The views of a scene show one set of named points, each view turned or mirrored, shifted and resized as a whole, with a little noise and some points left out.

Scene 1
View 1
Z_448: [ -6 -27   7  -2  11   0  10  10   5  -8 -10 -10  -7   4  -8   1   2   3
  -1  -1   4   9  -9 -17  12   3 -13   3   4  -8  10   4  -1  -3  -3]
Z_195: [ 10 -31  38  -9  12  16  20  16  -9   7   8  12 -15  17  -8 -13  16   1
  -3  37  24   8   1 -46  14 -19   3   5  -2  14  -3   7  42 -19  -5]
Z_873: [-13 -18  -2  -1  15  -6   6  20   4 -14 -11 -10 -13   0 -17  13  -8  18
 -12  -9  -2  11   1  -8   6  20 -17  -5  11  -7   8  -7 -10  -1  -2]
Z_283: [  0 -19  18  -5   7   0  16  12   1  -9  -7  -6  -7   5  -8  -1  10  -3
  -1  14  11  15  -6 -18   6 -12 -14   1   4  -3   8  -9  16 -13 -11]
Z_546: [ 12 -10  21  -5  -2  -4  22  20  -5 -18 -12   2  -8   4  -7  -4  13 -13
   3  24  12  26  -7  -7   4 -21 -17  -1   4  -4   6 -21  26 -18 -16]
Z_853: [  9 -26  17  -1  10   4   9  17  -1 -14 -15  -3  -7   7  -9   1   7  -1
  -5   5  10  15 -15 -12  14  -5 -15  -8   5   2   0   0   3  -8  -5]
Z_768: [ 19 -43  17   3  12  12   1  16  -2 -12 -22  -1  -2  11  -7  -1   7  -3
  -7  -6   9   9 -30 -12  28  -1 -11 -12   2   9  -7  24 -11   1   5]
Z_876: [ 19 -40   4   4   5   5   6  15   2 -17 -28  -1   0   5  -3  -4   2 -12
   5 -12   2  14 -32   0  28   1 -16  -4  -1  -6   0  18 -14   4   5]
Z_84: [-16 -19   9  -3  21  -1   3  17   4 -11  -7 -16 -12   4 -19  15  -1  23
 -22  -4   4   8   1 -16   3  14 -16 -11  14   3   5  -7  -9  -5  -6]
Z_574: [ -1 -10  23  -2   9  -4  11  10   3 -19 -14 -18  -3   4 -10   9  16  -2
 -12   9  12  18 -13  -8  -1 -16 -24 -12  12   3   6 -20   4 -17 -18]
Z_703: [  6 -22   6  -2   5  -1  14  23  -3 -14 -14   3 -12   4 -11   0  -1   1
  -1   4   4  17  -6  -9  13   5 -13  -1   4  -6   3  -2   7  -5  -2]
Z_24: [-11 -14 -13   3  -2 -16  12   5  15 -23 -26 -21   0  -8  -3   5  -2 -11
  12 -18 -10  18 -16  13   7   2 -29   8   5 -31  24 -14 -16   0 -10]
Z_928: [ -3 -15   6  -6  -1  -7  24  16   1  -8  -6   1 -12   1  -6  -7   2  -6
  12  16   5  19   4 -14   6  -6 -12  14   0 -18  16 -14  24 -12  -9]
Z_744: [-14 -11  16  -2  13  -6   9   3   9 -15 -11 -27  -1   2 -10  11  13   2
 -11   3   8  13  -9 -12  -2 -11 -24  -6  13  -4  13 -17  -3 -14 -18]
Z_688: [ -9 -36  -4   5  14  -1  -3   1  16 -15 -25 -26   5   0  -4   9  -1   1
  -3 -30  -6   4 -28  -1  19  11 -24  -3   6 -13  13  15 -36   8   1]
Z_39: [ -6 -26 -16   5   2 -11   7   7  13 -20 -28 -17   0  -6  -3   3  -8  -7
  10 -27 -12  14 -21  11  17  13 -25   6   2 -29  18   3 -26   9   0]
Z_442: [ 16 -23   3   3   1  -2  12  23  -2 -22 -26   2  -6   1  -8   1   0  -9
   3  -6   1  22 -19   6  17   2 -19  -5   3  -8   2  -2  -4  -2  -1]
Z_121: [ 16 -13  17  -3   6   0  14  36 -12 -20 -15  11 -17   6 -18   5   2   6
 -12  15  11  26  -2  -7   7   1 -12 -14   9   8  -7 -16  16 -12  -5]
Z_883: [-10 -18  13  -2  16  -2   7  13   4 -13 -10 -16  -8   4 -15  11   5  12
 -14   0   6  11  -5 -14   3   3 -18  -9  11   1   6  -8  -4  -8  -9]
Z_179: [  6 -22   7   0  -1  -5  14  10   5 -18 -21  -8  -1   0  -1  -3   8 -15
   9   0   3  19 -20  -1  13 -11 -20   3   1 -14  11  -5   1  -6  -9]
View 2
Z_873: [  8 -10  18  13 -12 -13   5  17  15   5   5   7  -5  -3  -8   8  -3   0
   5 -20  -8 -10   2  -8  14 -12   3   8   5  21  23  -6  -4 -17 -28]
Z_928: [-14  -4  13   1  -8 -16 -29 -14   6  28  -3  12 -10  10   8  17  16   7
  15 -18  -3 -13   4 -13  18  -5  -4   3 -12  19  12   0   0   3   0]
Z_688: [ 14   0  13  15 -11 -14  18   7  24   0   8  -6  -3  -5  12 -11  -7  -6
 -13  -3   1 -18   7 -12   6 -38  25  17  22  27  -5   7  -8 -38 -16]
Z_546: [-12  -5  11   3   8 -15 -21  -7   6  32  -5  20  -4  12   7  20  23 -11
  12 -16   0 -19   9  -6  19   3   0 -14 -12  -1   0   3  11  11   7]
Z_744: [  1  10   6  20   7 -20   5   8   1  15  -5   9   2   2  12  13   9  -4
  -1 -15   4 -10  18  -1  11  -7  17  -9   2  12  16 -14  -1  -8  -7]
Z_768: [ 19 -13   8   2  -8   3   1  -2  38   6  17   3 -10  16  10   3   2 -31
  11  -4   0 -20  14  -8   7 -24  10  -7  24   5 -18  16   4 -12 -14]
Z_442: [  0 -17  21   1  -3 -11  -3   4  23  18   4  12  -5   1  -2   2   9 -16
   0 -10  -6 -27  -3 -13  16 -17   3   5   2  10 -13  17   6 -13  -6]
Z_195: [  5  -4  -3  -4 -12   5 -40 -25  20  22  13  11 -18  39  21  32  17 -18
  47 -18   3  -2  28  -3  11   6  -9 -27   7   1   9  -3   5  27  -7]
Z_574: [  1   4   7  15  10 -17   3   7   4  19  -3  14   2   5   9  14  12 -12
   2 -13   4 -13  18   0  12  -3  15 -15   1   3   8  -9   5   0  -5]
Z_24: [-11   0  22  12  -1 -28   4   2   5  19  -9   5   1 -14   6  -6   7  11
 -21  -9  -2 -24  -5 -16  16 -27  18  22  -5  29   1   6  -5 -29   0]
Z_703: [  1 -13  16   2  -9 -10 -12   1  20  16   5  11  -8   8  -1  11   8  -9
  12 -15  -6 -17   3 -11  15 -10  -2   1   1  12   5   6   3  -6 -12]
Z_179: [ -6  -3  14   5   0 -17  -8  -6  13  23  -2   9  -4   3  13   4  13  -7
  -3  -8   1 -23   5 -12  14 -18  11   4   0  14  -9  10   3 -12   4]
Z_883: [  8  -2   9  15  -3 -12   4  12  12   9   4   8  -2   3   2  12   3  -8
   7 -17  -1  -9  13  -3  11  -8   9  -5   7  12  17 -10  -1  -9 -20]
Z_121: [  2 -21  16   1   1  -6 -10  12  19  19   4  22  -6  10 -13  20  12 -22
  17 -20  -8 -18   3  -4  19   6  -9 -14  -5  -3   6   4  12   8 -15]
Z_84: [ 13  -4  11  17  -8 -10   8  19  14   2   6   8  -3   2  -4  14  -3  -6
  10 -20  -5  -6  12  -3  10  -7   6  -3  10  15  27 -14  -3 -11 -30]
View 3
Z_121: [ 16 -23  25  12  -3  -1   1  -3 -28  -5  -2  -8  -2 -20 -27   8  -5  -6
 -13  21  -7 -29 -16 -13   9   2  19 -38  -2  12   7   3 -12 -13 -24]
Z_448: [  1   2  10   6  -5  -5 -22   5   5  13  11   6 -11 -14 -21   1   9   8
  -7   5  -7  -8 -19  -9  -1  14   1 -23  16  25   6  10 -20   9  -4]
Z_853: [  6 -19  10   5  -8   4 -14   6  -7   6  10  -4  -6 -16 -23   2   2   6
 -16  20   0  -5 -18  -7   5   6   7 -31   9  21   9   9 -15   0 -14]
Z_24: [  4  14  -2 -16   7 -18 -13  13   5  35  28  19   2  -9  -6   7   7   5
  16  -8  18 -14  -5  -2 -27  25  13  -6  -8  11   8   5   3  37   0]
Z_873: [ 14   8  13  15   6 -12 -13   6  -1  12   5  20   0  -9 -20  17  -1   8
  -6  -8 -14 -33 -13  -9 -13  20  -1 -27  15  23  -6  -1 -13  12 -12]
Z_928: [ -6  11  23  -1  -1 -17 -14  -8 -12   9   5  -6 -20 -26 -25  -8  19 -15
  14   8  -6 -13 -15 -20   5   8  24 -16  -6  15  15  15 -21   1   1]
Z_283: [ -4  -6  18   2  -8  -4 -11   1 -10   2   3  -5 -11 -25 -27  -7  16  -7
  -3  16   1  -6 -17 -13   4  -1   9 -29   1  27  15  10 -20  -2  -1]
Z_883: [  6  -4  11  10  -3  -4  -9  10  -4   4   1  14   3 -17 -25   7   6   5
 -14   3  -1 -19 -14  -6 -11   4  -8 -36  11  35   1  -2 -15   8  -5]
Z_876: [ 13 -21  -6  -3  -7  10 -30  12   6  25  32  -6  -9  -1  -8   7  -9  24
 -17  22   3   5 -18   1   5  26  12 -15  18   3  10  17  -8  13 -23]
Z_179: [  1  -7   4 -12  -4  -5 -16   8  -3  20  23  -2  -7 -15 -13  -3   9   2
   2  15  14   1 -13  -6  -5  13  17 -15  -5  11  16  13  -7  15  -5]
Z_39: [ 11  10  -8  -9   8 -12 -24  15  14  41  34  21  -1   1  -2  13  -2  19
   6  -8   9 -12  -8   0 -23  37   9  -3   8   6   2   9   1  37  -9]
Z_442: [ 15 -17   6  -4   0  -1 -14   7  -9  20  22  -3  -4  -8 -11   9  -8   8
  -6  16   5 -13 -13  -5   0  21  20 -18   2   0   9  10  -3  10 -23]
Z_84: [ 11   0  13  19   0  -7  -9   9   0   2  -3  22   5 -13 -26  14   2   9
 -19  -4 -10 -29 -15  -7 -14   8 -15 -41  19  39  -7  -7 -18   6  -8]
Z_688: [  8  -1 -15  -1  -1   1 -30  23  23  34  32  23   3   3  -6  14  -3  32
 -15  -2   7  -1 -14   8 -22  30 -12 -16  25  24  -2   4  -6  34  -7]
Z_703: [ 10  -6  16   7  -2  -5 -15   0  -9  10   9  -1 -10 -14 -21   6   0   3
  -6  12  -8 -18 -17 -12   5  14  14 -24   8  12   6  11 -14   1 -15]
Z_195: [-11 -14  31  16 -21   6 -23 -13 -13 -19 -10 -30 -31 -34 -41 -19  24  -9
 -17  35 -23   8 -31 -24  37 -13  11 -39  17  33  20  23 -44 -30  -3]
Z_744: [ -4  -3   8  -2  -6  -7  -3  13  -5   6   3  15   6 -23 -25  -1  17  -3
  -6   4  17 -10 -12  -4 -18  -5  -8 -35  -2  43   9  -4 -12  14   8]
View 4
Z_179: [  9  -2  -2  -2   2 -16 -10  -7  -4   0   0   2  -3   9  -2  -4  -1  -2
  -3   1   2  -8  -4   7 -12   5  -2   1   9  -7   3  -6   9   6   4]
Z_876: [  1  11 -13  -7 -10 -20 -22  -9 -16   0   7   2 -10   9  -5  -2  -7  -3
  -8  -1   6 -11 -11   4  -8   1   6  -4   5  -4  16  -3  14  -5  -7]
Z_574: [  7  -3 -10  -6  15   1   3  -7  -4  -5  -6  -5  11   5  -2  -2  -1   2
   5   2  -2  -4   1  15  -2   4   3   7  14  -4 -10   1  12  -5  10]
Z_448: [  2   0  -9   3   5  -3  -5  -4 -12   7   3  -1  -4   1   6   3  -4  -1
  -3   3  -3  -6 -13   2  -6  -2   7  -2  18 -11  -2   2  11  -2  -1]
Z_768: [ -3  15 -19 -11  -5  -9 -18 -13 -21   3   6  -1  -3   7  -6   0 -11  -5
  -7   2   8 -11 -10   7  -4  -3  12  -7   8  -3  11   5  14 -20  -8]
Z_703: [  9   3  -7   4   3  -1  -5  -5  -6   0   0  -2 -11  -2   4  -4  -7 -10
  -6   5   1  -5  -9   5  -2  -4   5  -7  10  -2  -1   2  14   0   3]
Z_442: [  9   8  -8  -1  -4 -13 -13  -6  -5  -7   1  -1 -12   4  -1  -7  -5  -7
  -6   0   3  -7  -7   6  -2   1   3  -3   2   1   7  -5  16   3   2]
Z_24: [  6  -4  -4   6   1 -24 -10   4  -2  -6   3   2  -8   7   6  -2   9   9
   1  -8 -13  -4 -13  -1  -8  12  -2  11  13 -10   5 -17  17  25   5]
Z_195: [ 12  -6   2  -3  15  21   5 -20 -11  23  -5  -1   3   0  -1   2 -20 -23
  -9  24  17 -10   0  13 -14 -16   4 -19  18 -11 -16  25  -4 -26   3]
Z_873: [  1   6 -16   9   6   3   0   5  -9  -4   3  -8 -10  -7  12   0   0   1
  -1  -3 -12   0 -18  -1   8  -1  12   1  17  -4  -5  -2  22   4   1]
Z_853: [  6   4 -10  -4   5  -1  -6  -9 -10   0  -1  -3  -1   3  -1  -3  -7  -6
  -3   5   4  -7  -5  10  -3  -2   7  -5   9  -3  -1   4  12  -9   2]
Z_928: [ 17 -11   7  10  10   0   2  -5   2   9  -3   1 -10   0   7  -3  -4 -12
  -6  10   0  -5  -5   5 -13  -3  -4  -6  16 -10 -10   2   5  10   7]
Z_121: [ 15   6  -8   2   7  10   1  -8   0  -9  -7  -8  -9  -6   0 -10 -10 -17
  -4   7   6  -4   0  13   7  -8   7 -10   3   8  -8   6  16  -8   9]
Z_883: [  2   2 -16   1  11   4   2  -2  -9  -2  -1  -7   2  -1   5   1  -1   2
   2   0  -7  -2 -10   7   3  -1  10   3  17  -5  -8   2  17  -5   4]
Z_39: [  0   4 -10   5  -7 -27 -18   5  -9  -4   8   2 -14   6   6   0   6  10
  -3 -10 -12  -5 -19  -6  -6  10   3   7  13  -9  13 -16  20  19  -3]
Z_744: [  3  -5 -11  -2  17  -1   5  -3  -6  -2  -4  -5  12   5   2   1   3   8
   6   0  -8  -2  -4  11  -2   6   4  11  18  -8 -11  -1  13  -1   8]
Z_84: [ -2   5 -21   4  11  10   4   2 -12  -3   1 -10  -1  -6  10   3  -2   3
   2  -1 -12   0 -16   3  10  -3  15   3  20  -4 -10   3  21  -6   2]
Z_546: [ 20  -8   5  -1  12   0   2 -12   5  -1 -10  -1   1   5  -3  -8  -6 -13
  -3  10   8  -7   6  17  -9  -1  -5  -4   6  -1 -10   3   5   0  13]
Z_283: [ 10  -5  -2   0  12   3   1  -9  -4   6  -4  -2   1   2   2  -1  -6  -7
  -2   8   3  -6  -3  10  -8  -2   2  -4  15  -8 -10   5   7  -4   6]
View 5
Z_703: [ 15   1   4   4  -5  -2  10   4  -5  -8   7 -11  -4  -6 -15   6   0 -18
   4   5   8   4  -5  -7   3  -1  -3  11 -18   4 -12  -4   8   0   1]
Z_546: [  3  -2  20  -7 -19  -5  11  20 -10 -12  15 -13   3 -11 -10  -6 -15  -7
  10  18  16   0  12  -5  -5   2 -14  17 -19  -9 -10  -1   1  17 -12]
Z_768: [ 10   8  -5  10  -8  27  10 -26 -12 -11  -2 -15   0  13 -24   5   9 -18
  -4  14  23  12  -6  -7  -2 -10  10  12 -14  13   8  -6   4 -10   3]
Z_744: [ 14  -5   4  16  12  21  17  24  -4   2  11 -13  -8 -20   1  -1  -2   0
   3   4   8  -1  19  -7  -5  -2 -10  18  -1  14   0   3  -5  10  -5]
Z_873: [ 30  -3  -7  20  18   5  14  13   1   0   7  -7 -12 -15  -9  12   9 -21
   1  -6  -2   0  -9  -6   8   0  -7  10  -7  17 -12  -2   7  -6   8]
Z_179: [ -5   1  11   1  -1   4  10   4   0  -6  12 -26   3  -4  -1   3  -2 -14
   4   3  10   8  10 -19  -7   3   4  10 -12   6  -4  -9  -2   2  -2]
Z_876: [  0   9   2   6  -4  14   8 -23  -3 -12   4 -28   4  12 -14   8   8 -26
  -2   5  17  13  -5 -18  -4  -2  14   6 -15  12   3 -14   2 -11   6]
Z_24: [ -5  -1   9  10  23  -2  13  15  16   2  18 -35   1 -14  14  10   5 -22
   5 -16  -6   7   9 -30  -5  11   5   2  -3  19  -8 -15  -6  -3   6]
Z_283: [  6  -1   7   1  -7   5  10  15  -8  -3   7  -7  -8 -10 -13  -1  -8   0
   5  10  12   4  10  -4  -4  -5  -6  16 -17  -1 -10   5   3  10  -8]
Z_928: [ -1  -1  10  -7  -6 -15   6  23   0  -1  10  -9  -9 -12 -10   3 -12  -2
   8   1   2   6   6 -11  -2   1  -3  12 -24  -8 -24   3   6   9  -6]
Z_688: [  6   4 -10  23  28  28  13 -12   7   4   3 -27  -5   1   0  15  17 -20
  -4 -13   4  14   2 -23  -2  -2  17   5   0  31   6 -11  -4 -16  13]
Z_574: [ 14  -5   8  12   0  20  17  20 -10  -4  13 -13  -2 -17  -4  -4  -3  -4
   4  13  14  -2  18  -4  -5  -2 -14  19  -4   9   3   1  -4  12  -7]
Z_442: [  8   3  10   4  -5   0  11  -5  -2 -14  12 -26   7  -1  -9   6   4 -30
   3   5  11   4  -5 -15  -1   5  -1   7 -13   9  -4 -15   2  -4   4]
Z_883: [ 25  -4  -3  18   9  17  16  15  -7   0   6  -6 -10 -15 -10   4   4  -9
   1   5   7   0   4  -2   2  -4  -9  16  -6  14  -4   3   2   2   1]
Z_84: [ 36  -4  -9  24  16  18  16  15  -6   2   3   0 -15 -18 -13   9   8 -12
   0   1   3  -2  -3   0   7  -6 -12  15  -5  18  -5   5   5  -2   4]
Z_448: [  9   1  -4   8   7  10   9   4  -1   2   3  -9 -12  -5 -12   7   2  -6
   1  -1   7   9   1 -10   0  -5   4  12 -15   8 -10   2   4  -3   1]
Z_39: [ -2   3   1  14  25   3  11  -2  15   1  12 -35   0  -4   8  16  12 -30
   0 -19  -4  12  -2 -31  -2   8  14   0  -6  23  -5 -18  -2 -14  13]
Z_853: [ 13   1   3   7  -7  13  11   0 -10  -9   6 -11  -2  -2 -17   1   0 -13
   2  13  16   4   2  -4  -1  -5  -4  15 -14   5  -2  -2   3   2  -3]

Which points are out of place in each view (at most two, in the order of its rows)? Write none if all are in place.
view 1 => Z_574
view 2 => none
view 3 => Z_873
view 4 => none
view 5 => none
